Each row is a point on a landscape with many peaks, with its height.
A climber steps from a point to the highest of its 2 nearest points, and stops where none of them is higher. Distance is the straight distance between rows; heights are no part of it.
z499 (h 642): [ 97  63 101  68 140 116  59 125 103  77 112  65  66  70  84 129 108  84
 133 111  98 109  81 110]
z915 (h 187): [114  49  74  93 101 122  74 149 109  56  87 122  59 104 117 130  97  83
 137  82 119 129 110  89]
z875 (h 282): [ 94  72 115 102 111 144  66 108 114 138 159  81  67  35 103 100 124  63
  95  71 124  77  90  97]
z566 (h 340): [ 99 120 127  72 101  81 113  64  97  94 118 102 116  76  91  81  95  61
 107  78 124  83 101 119]
z819 (h 90): [111  85  90 120 105 107 104  78 115 134 102 133 104 140 119  79 101 147
  78 112  77 102 117 118]
z29 (h 269): [105 162 136 138  76  72 187 101 113 115  79  94 105 132 125  71 115 117
  77 134  97 108 133 119]
z851 (h 393): [ 91  96 143 142 108  99  93  90 102 116  88  93 103  63 132  29  80  62
  92  81 127 107  68 112]
z76 (h 106): [117 100  85 135 124 102 113  76 109 164 107 108 125 149 130  77  81 115
  47 150  87 110  70 106]
z858 (h 370): [105  89 128 105 123  93  93  96 102 110 101  95  98  80 111  67  82  46
 107  87 128 100  59 129]
z814 (h 66): [121  83  64 114 110  58  84 125 106 107 107 189  89 171 104  97 117  91
 101  93  66  51 119  94]
z642 (h 408): [126 112  72  89 140  24  79 112 103  95 111 152 103 154  75  93 101  29
  98 144  71  49  85  85]
z399 (h 142): [ 91  66  93  73 145  98  32  95  95 109 152 142  76  70 107  87 123  67
 102  83  81  67 116  80]
z462 (h 324): [117  71 121 100 132  72  88 140 102  59  62 128  64 117 119  81  84  49
 131  90 111 113 108 123]
z682 (h 347): [107  79 128  85 130  82  91 116 107  75 100 107  74  82 114  79  97  32
 127  83 131  96  97 121]
z13 (h 343): [129  92  77 106  77  83  97 125 108  89  79 154  80 157  93 115  99 102
 122  62  94  95 110 111]
z155 (h 380): [120 106  76  83 118  45  77 128 112  68 103 139  87 145  58 114  99  49
 133 114  78  69  73  94]
z34 (h 120): [132 115 108 129 122  77 149 107 108 147 106 143 101 162 139  80  97  86
  61 142  93  90 111 135]
z110 (h 136): [106 130 126 153  90  81 159  99 118 133  62 121 123 149 122  59  85  93
  71 119  99 113  82 122]
z165 (h 193): [108  97 107 104 151 101  97  66  99 145 120  97 103 108 137  57 109 123
  49 159  71  98 121 118]
z894 (h 229): [ 83  90  93  96 105 128  62  50  98 129 121 101 110  79  97  86 107 157
  85  97  73 110 115  94]
z112 (h 563): [ 92  71  85  54 140 100  38 110  95  63 109  94  69  89  76 130 114 108
 132 116  66 112 116  92]
z691 (h 480): [ 75  91  98 131  76 129 104  93 109 115 114  79 124  70  94  99  81  97
 118  70 134 100  34  92]
z340 (h 160): [ 82  67 126 144 106 140  63 116  96  97  98  38  61  28 125  66  97 109
  96 100 109 123  78  92]
z21 (h 323): [ 89 125 101  51 116  96  88  52  82 115 136  71 128  70  49 121  92  98
  96 110  90  83  69 113]
z337 (h 223): [100  72 104 107  79 145 144 142 130  89  88  77 101  71  94 145 103  59
 126  69 178 102  73  95]
z437 (h 420): [ 58 112 134 144  82 101 102  91  96 101  86  71 130  67 127  36  87  85
  90  78 120 106  61  75]
z684 (h 418): [ 98  68  88  77  86 147  83 114 103  84 120 105  81  58 113 132 111  88
 117  65 135 118 126  76]
z919 (h 161): [ 98  78  98  69 148  92  48  72  89 116 133 144  93  98 113  78 124 102
  79 106  65  71 146  97]
z758 (h 228): [ 76 100 116 140  71 104 122 112  87  63  45  64 122  80 117  81  67 110
 117  89 120 138  79  88]
z341 (h 194): [116 155  99 140  73  79 165 119 110 130  67  87 111 164  86 114  99 139
  80 136  80 105  64 134]
z105 (h 374): [ 98  55  77  67 109 150  82 148 129  81 118  97  71  69 100 157 139  65
 116  86 135 102 127  61]
z205 (h 283): [129 179 120 117  61  69 177 117 104 117  77  90  95 138  99 114 131 131
  83 113  99  92 123 126]
z850 (h 315): [104 111  80  63 106  70  61 107  80  49  95 148  75 103  89 116 128  92
 108 107  64 100 190  54]
z939 (h 454): [ 26 119 122 134  75 101  95 117  87  90  99  50 151  80 127  44  84 105
  80  71  98  84  41  49]
z617 (h 464): [123  96  78  67 144  88  64  65  91 137 131 102 116 125  85 103  90  86
  69 131  76  86  72 114]
z985 (h 113): [133 120  93 119 109  79 145 125 112 139 121 153  78 166 132 103 124 116
  75 132  75  77 135 126]
z533 (h 72): [110 145  93  77  49  93 127  73  90  96  95 100 118 113  55 141 105 139
 103  77  90  90 120 104]
z71 (h 359): [129 105  67 101  90  56  79 140 111  73  82 153  70 163  69 125 113  85
 133  89  74  76  97  91]
z300 (h 147): [ 97  65 110 123  95 145  84 122  89  66  72  53  74  37 137  85  89 106
 105 101 130 150 108  86]
z228 (h 390): [ 73 129 109 101 104  80 120  63  89 105  85  46 142  88  81  84  93 133
  86 139  76 103  82 109]
z574 (h 434): [139  72  76  95 153  98  51  64  84 166 126 108 108 129 126  85  83  82
  38 132  86  83  72  99]
z892 (h 175): [ 87  56 117 139 107 150  81 137 116 122 112  33  67  40 100 106 111  87
 100  98 126 103  56 105]
z745 (h 46): [102 126  95  51  72  93 117 104  95  60 117  97 101  94  42 164  96  90
 137  77 122  80  87 100]
z432 (h 267): [ 77  72  96 105  84 158 106 115 115 113 120  48 103  37  81 146 111 108
 115  82 139  95  72  79]
z841 (h 143): [ 91 105 125 166  89  97 137 114 116 108  32 115 110 146 127  52  81 127
  81 120  88 136  85 107]
z58 (h 337): [ 93  54  79  83 128 117  62 148 130  84 132 118  65  81  94 133 135  52
 138  90 116  82  99  65]
z715 (h 96): [112 117  83  78  92  89 103  87 101 116 116 146  91 141  91 121 136 145
  86 101  57  84 167  95]
z433 (h 386): [136 126 117 117  86  82 146 125  96  80  42  92  69 141 121  96 113 142
  82 135  84 130 158 128]
z454 (h 105): [118 137  94 100  95  92 141 113 104 129 134 143  70 145 122 120 147 149
  80 126  60  80 172 109]
z920 (h 519): [ 61 139 109 103  57  94 129  61  82  92  97  68 154  71  76  98  84 129
 106  86 105  91  90  79]
z580 (h 525): [ 97  87  83  83 128 103  73  77  92 113 102  62 112 103  69 110  84 129
 100 129  69 111  52 131]
z722 (h 189): [ 99  60 112 107 116 139  96 139 127 109 110  70  76  67  98 119 108  62
 120  84 145  98  57 110]
z759 (h 214): [ 74 124 113 146  57  84 142 108  96  80  41  76 135 119  98  87  72 127
 109  93  98 118  68  93]
z535 (h 249): [ 87  81 109 102 101 129  64  71  96 119 129  86  89  51 111  83 104 113
 104  76 102 106  97  97]
z692 (h 203): [ 84 154 106 153  51  78 168 120 106 103  47  74 132 150  90 101  94 148
  86 116  82 107  71  97]
z636 (h 296): [ 73  82  97  71 106 148  74  91 102 116 149  75  90  41  74 145 121 104
 117  80 114  95  88  89]
z18 (h 577): [ 51 137 108 108  74  96 126  72  87 105 124  56 166  53  73  91  73  99
  99  87 118  70  40  68]
z282 (h 245): [ 74  75  97 134  69 154 132 137 116  97  89  49 118  50 100 135  96  96
 118  81 160 107  58  70]
z738 (h 308): [ 95 103 115  60 117  87  85  84 107 100 149 129  97  69  94  90 111  32
 115  67 130  63 105  94]
z649 (h 332): [ 77  96  98  44 123 117  59  83  94  95 143 106  90  66  68 135 115  93
 119  84  89  92 117  85]
z175 (h 268): [119 102 100  84  65 104 126 128  91  50  77 100  91  85 106 126  84  64
 132  70 145 129 120 104]
z522 (h 439): [126  87  82  80 162  54  75 104  93 115 114 137 101 149 111  83 101  55
  74 142  71  66 101 109]
z486 (h 298): [137 150 113 104  58  67 147 111  97  89  54 110  95 140  86 109 106 106
  99  79 107  95 121 126]
z482 (h 520): [ 60 109 111 123  76 119 133 108 106 107 117  51 141  42  81 113  83  80
 116  81 148  75  29  77]
z664 (h 468): [ 61 131 112 103  65  98 121  68  76  76  72  57 143  71 103  85  94 147
  93 104  91 119 126  70]
z786 (h 419): [ 69 135 106 117 102  80 114  69  88 125  95  51 162  98  96  62  79 102
  64 134  89  91  43  89]
z198 (h 174): [117  58  85  99  97 127  77 126  95  59  66  94  66  95 116 112  84 121
 127  93 107 146 112 115]
z323 (h 437): [113 107 113 103 132  91 133  93 107 120 112 114  83 128 134  76 120 137
  72 163  67 103 154 128]
z74 (h 342): [116 100  86  95  72 100 101  86 104 100  92 129  97 131  94 111 101 132
 108  73  91 102 127 110]
z986 (h 498): [118  95  83  80 147  92  61  71  81 138 109  51 116 108  79 106  71  91
  71 147  85 103  30 122]
z265 (h 572): [ 95  72  87  80 110 117  72 102  96  86  95  67  91  90  72 135  90 131
 131 103  86 120  73 119]
z68 (h 85): [109 139  85  56  71  93  97  78  89  94 111 129  99 125  60 146 124 133
 100  81  72  94 156  90]
z148 (h 284): [ 99 112  88  56 102  72  72  97  96  65 118 143  88 104  71 118 121  77
 126  88  83  81 146  70]
z159 (h 73): [120  83  69  91 110  77  80  98 107 123 125 172 105 150  94  96  97  78
  99  75  92  62  89 106]
z52 (h 379): [108  74  87  89  78 110  92 112 112  81 115 146  82  96 115 112 101  72
 131  46 133 101 127  88]
z45 (h 98): [ 89 105  78 135  96 114 108  63 116 154 117 108 134 137 117  75  99 153
  60 129  71 104  85  93]
z923 (h 307): [130  92 120 114  99  77 113 135  95  65  35 139  70 139 123  80  83  72
 116  82 112 123 128 131]
z94 (h 205): [105  55  92  93 101 137 106 157 130  76  86  92  74  93  99 145 106  62
 137  81 150 116  84  99]
z51 (h 345): [125 101  85  67  95  81  79 112  86  56  74 123  70 123  98 118 112 114
 109 102  70 111 166  94]
z517 (h 231): [ 97 100  80  46 135  94  58  90 103 103 158 107 101  93  51 135 103  61
 116 106  89  68  55  94]
z547 (h 271): [ 65 103 117 101 103 123  70  71  84 120 133  44 110  27  86  93 100 114
  94  97  96  97  70  90]
z412 (h 472): [ 93  93  80  93  57 147 110 104  86  73  99  81 110  48 112 131  88 111
 116  75 136 139 122  75]
z647 (h 316): [117 141 126  84  78  64 142  78  98  90  88 109 116 115  81  87  94  77
 106  82 118  85 111 128]
z709 (h 159): [120  87 101 101  97 103  97 102  86  60  42  88  79 112 116  90  87 137
 102 116  92 147 141 117]
z32 (h 305): [ 97  65  96  77 131 130  62 125 125 121 159  95  69  65  85 125 129  48
 110  83 121  69  71  92]
z48 (h 449): [ 82 108 102 118  96 102 100  73 101 121 102  75 136  90  91  76  73 100
  95 100 107 100  39 107]
z822 (h 505): [107  69  88  74 140  93  56  98  99  85  95 113  79 122  94  99 109 130
 105 121  58 107 124 115]
z242 (h 371): [ 95  96  91  66  87 116  77  71  91  88 116 119  98  85  90 121 107 118
 115  70  96 110 139  88]
z87 (h 409): [105 120 124 106 109  90 140  88 100  89  70  77  87 113 120  80 115 150
  79 158  76 128 162 118]
z238 (h 60): [ 99 141 100  74  49  90 140  85  77  66  91  79 123  74  49 149  86 116
 124  77 119  96 103  99]
z344 (h 295): [ 70 125 113  84 119  95  84  54  72 120 122  31 135  43  65  93  87 105
  84 123  87  89  54 102]
z971 (h 178): [106  73 108 104 142 109  67  65  96 134 119 127  90  92 136  47 112 129
  57 115  76  85 138 111]
z997 (h 209): [ 82 110 108 108 121 114  82  43  98 146 125  84 123  84 118  55 112 140
  51 132  68 100 113  94]
z435 (h 262): [ 98  70 125 139  99 133  76 106 114 137 132  94  74  49 128  64 101  62
  95  61 136  92  70 103]
z832 (h 82): [114  72  70 108 106 112  73  71 110 147 127 153 111 135 111  87  90 118
  84  78  86  85  89 110]
z9 (h 346): [117  97  69  70  65 108  96 128  95  52 112 150  79  87 117 126 106  56
 121  58 130 110 161  62]
z324 (h 493): [ 33 107 116 140  57 113 113 126  86  66  77  55 140  70 134  67  78 113
 101  65 119 110  68  40]
z655 (h 368): [137 115  95  96  91  74 108 130  96  73  54 119  63 155 106 110 120 127
  96 111  72 112 159 117]
z946 (h 469): [117  86  92  86 143  70  87 106 105 105 102 136  84 149 113  84 117 107
  85 135  60  82 137 120]
z793 (h 356): [ 79 142 116  61  98  84 119  51  77  95 105  62 137  73  49 118  97 126
 100 119  82  94 105 113]
z827 (h 255): [ 90 100  75  58 123  78  57  92 106  90 151 150  97 102  62 121 115  63
 122  94  81  60  96  67]
z635 (h 290): [134  99 102 100  76  91 114 140  82  41  42 106  74 112 113 109  75  76
 123  84 123 146 124 120]
z803 (h 246): [ 98 103 107 105  68 102 121  97  93  68  69  78 109  84  96 107  79 100
 126  82 126 124 100 110]
z152 (h 112): [132 101  97 146 136  96 140  96  99 174 107 130 109 164 161  83  73  86
  37 166 100 109  82 108]
z360 (h 151): [110  86 112 137  97 102 112 110 104  83  32 100  88 136 114  78  78 135
 105 111  92 142  99 126]
z329 (h 127): [126 116 112 120  97  75 137  93 110 130  87 151 114 152 116  69  89  78
  83  91 105  87 104 132]
z867 (h 534): [ 66  99  89 131  43 141 114 112  87  71  83  66 131  49 128 100  82 118
 109  70 135 131  93  48]
z977 (h 429): [ 92 130 113 117  68  89 138  82  92  79  56  70 119 105 107  84  99 150
  86 120  89 128 139  98]

For each start below, name the point where the climber stops.
z547: z18
z819: z242
z814: z499
z692: z867
z454: z242
z738: z867
z340: z242
z13: z499
z198: z242

For each start below, name every point that the climber comes to, in order.
z159: z832, z819, z45, z76, z152, z34, z329, z110, z841, z360, z709, z198, z915, z94, z337, z282, z432, z636, z649, z242
z919: z971, z165, z997, z894, z535, z547, z344, z21, z793, z228, z786, z48, z691, z482, z18
z300: z198, z915, z94, z337, z282, z432, z636, z649, z242
